A landscape with many peaks, sampled at points; each row gives a point and its height.
A climber steps from a point to the highest of its 6 nearest points, and stops where none of them is higher. Distance is the straight distance between rows; heights are no part of it.
kuni: [105 123 188 133 172 155 172 127 144 100 105]  height 3.37
nat: [106 125 193 107 178 139 146 133 150 134  95]  height 2.08
rumu: [148 145 132 119  71 110 113  56 134 175 130]  height 2.53
tev: [143 109 114 163 149 145 122 124 109 170 152]  height 1.78
vado: [104 137 207  85 174 123 129 141 154 140  82]  height 1.71
divu: [152 105  84 184 139 147 134 121 113 153 163]  height 3.34
Rili: [114 155 111 149 147 150 122 181  58  90 153]  height 4.72
sazov: [151  67  40 114 112  86 129 152 194 135 115]  height 3.63
veri: [104 125 173 152 171 159 172 120 146 101 115]  height 4.33
vidod: [134 140 110 162 140 147 118 153  61 126 160]  height 4.40
Mozib: [134 169 141 139  83 130 148  73 102  63 124]  height 1.98
vik: [156 103 102 145 134 130 101 135  85 188 163]  height 2.07
zilo: [110 117 107  81 114  99 111 156 171 141 122]  height 2.36
laf: [ 94 134 158 111 143 136 144 142 163 107 109]  height 1.74
pav: [130 125 170 155 178 156 141 116 118 164 124]  height 2.54
susa: [122 115 157 113 169 124 112 137 157 195 117]  height 0.09
motid: [129 131 207 145 190 157 147 113 114 146 100]  height 2.47
Gugip: [138 134  71 106  68  90 101 122 140 119 125]  height 2.72
luner: [126 160 135 159 153 163 129 147  45 104 148]  height 5.18
Tava: [178  59  55 155 124 118 135 128 136 176 149]  height 1.87
Dop: [134 163 176 102  84 132 140  83  94  89 119]  height 1.68
fafot: [149  99  85 194 142 153 145 116 134 136 155]  height 4.08
detes: [113 131 102  90  92 101 110 146 163 122 121]  height 2.61
bekes: [142 136 113 143 141 133 100 145  67 160 156]  height 3.19
biruf: [117 107 102 171 148 143 157 133 175  92 126]  height 4.29
rana: [112 157 111 142 102 130 149 128 151  48 124]  height 3.50
Lig: [108 155 143  90  94 118 121 132 136 103 118]  height 2.55
kinon: [ 97 144 202  83 155 133 149 138 140  95  91]  height 1.50
Ter: [101 130 153  71 125 102 111 154 166 149 108]  height 1.17
Gido: [125 124  97 112 160 111  95 219  85 123 135]  height 4.26
Sif: [125 123 188 115 186 122 108 132 144 194 100]  height 0.92
budu: [146  78  95 138 140 117 116 138 159 193 145]  height 1.49
kimat: [133 151 125 134 146 139 102 166  56 132 146]  height 3.95
Gumap: [131 159 118 112  65 115 111  97 120 111 129]  height 2.95
Neta: [112 155 131 110 100 130 140 129 141  70 120]  height 3.05
vebig: [121 148  84 139  94 112 135 127 150  59 119]  height 3.55
bevi: [111 112 116 141 145 133 147 136 174 123 129]  height 3.17
kug: [139  82  54 167 133 111 142 137 181 107 125]  height 4.71
gama: [130 130 172 172 173 171 155 109 101 133 135]  height 3.77
Dutof: [104 134 183  73 154 108 103 150 161 161  93]  height 0.28
papim: [152 147 148 147  83 125 136  40 131 138 127]  height 2.21
gima: [108 164 173  74 101 119 126 127 121 104 110]  height 2.05
guba: [108 120 219 113 180 152 163 128 134  94  86]  height 1.53
zud: [132 169 146 108  72 122 129  86 108 110 128]  height 2.45
Bup: [134 143 123 176 140 165 131 130  64 120 159]  height 4.74
nimu: [143 141  88 104  56  94  95 101 122 140 132]  height 2.76
sebos: [136 113 102 203 148 160 151 114 120 124 151]  height 4.36
Voz: [101 151 186  96 131 144 162 129 126  59 104]  height 2.41
Mivu: [140 126  90 141 129 130 107 166  58 145 161]  height 3.12
fifu: [123 148  86 107  75 103 112 124 142 102 128]  height 2.91
Munok: [146 120 121 142 150 134 102 138  78 183 156]  height 2.31
Tig: [117 107 141 141 163 144 140 129 157 156 131]  height 1.90
pafal: [ 99 148 171  74 130 114 120 148 149 128  99]  height 1.69
Lafod: [162  95  77 168 132 136 122 129  97 163 167]  height 2.83
Ropav: [127  98 132 117 159 120 109 142 162 199 130]  height 0.11
lika: [124 107 113 178 155 152 154 119 152 130 148]  height 5.12
Danuf: [107 126  99 136 119 124 150 144 174  85 121]  height 3.82
tabam: [127  87  78 142 130 116 132 143 187 133 127]  height 4.17
fesar: [126 104 120 134 153 133 130 138 161 172 136]  height 0.77
Mulid: [133 158  88 135  70 109 114 100 121  91 128]  height 3.30
Lilu: [142 155  96 116  63 102 107  96 122 128 130]  height 3.00
beter: [114 122 150 167 167 162 162 123 150 122 133]  height 5.46
sok: [134 131 191 133 184 139 114 121 118 183 118]  height 1.86
Dese: [100 135 148 129 133 145 161 138 156  66 113]  height 3.16
giva: [124 109  74 175 132 125 150 137 183  75 121]  height 3.98
durub: [156 106 114 130 143 123  95 142  86 201 156]  height 1.65
Sirog: [157 145 162 151  93 134 153  35 125 115 129]  height 1.61
dip: [139 158 161 110  81 126 125  58 110 133 128]  height 2.56
negu: [142 129 153 135 169 132 100 125  95 197 139]  height 1.23
silu: [143 153 192 106  92 145 153  59  76  75 122]  height 1.37
Nasit: [129 105  59 106  96  89 118 153 175 108 118]  height 3.79
rasu: [113 152 104 119  94 115 130 127 146  76 121]  height 3.38
tuz: [115 148 209  75 127 142 153 119  97  58  94]  height 1.34
Beto: [139 160 136 112  67 118 114  77 118 140 133]  height 2.71
butu: [122 158 123  88  70 108 100 108 126 139 128]  height 2.68
Disek: [152  84  89 156 140 131 123 127 128 179 150]  height 2.32
defil: [139 104  91  94 146  98  93 227  83 138 142]  height 5.03
ligo: [104 121 145  95 142 114 121 149 175 152 116]  height 1.03
lome: [101 150 159 106 126 140 155 135 145  70 111]  height 2.80
pasuz: [140  82  45 135 114  99 132 146 184 103 117]  height 4.49
Musof: [139 142 115 118 142 120  86 177  63 154 147]  height 3.20
tofus: [180  81  65 133 117 114 107 150  83 180 157]  height 2.18

Call two points neighbours if one is among the 6 nearest of the other. Go from one point of each pair to the other, from neighbour to neighbour, staying as high as possible. Name the lowest point that can't be avoided.
defil, luner | Gido
luner, beter | sebos
beter, kug | biruf

Two climbers start at each pair of points below. Name the first point that both come to, or write never.
Mivu, vik | vidod
Musof, durub | vidod
butu, dip | Lilu
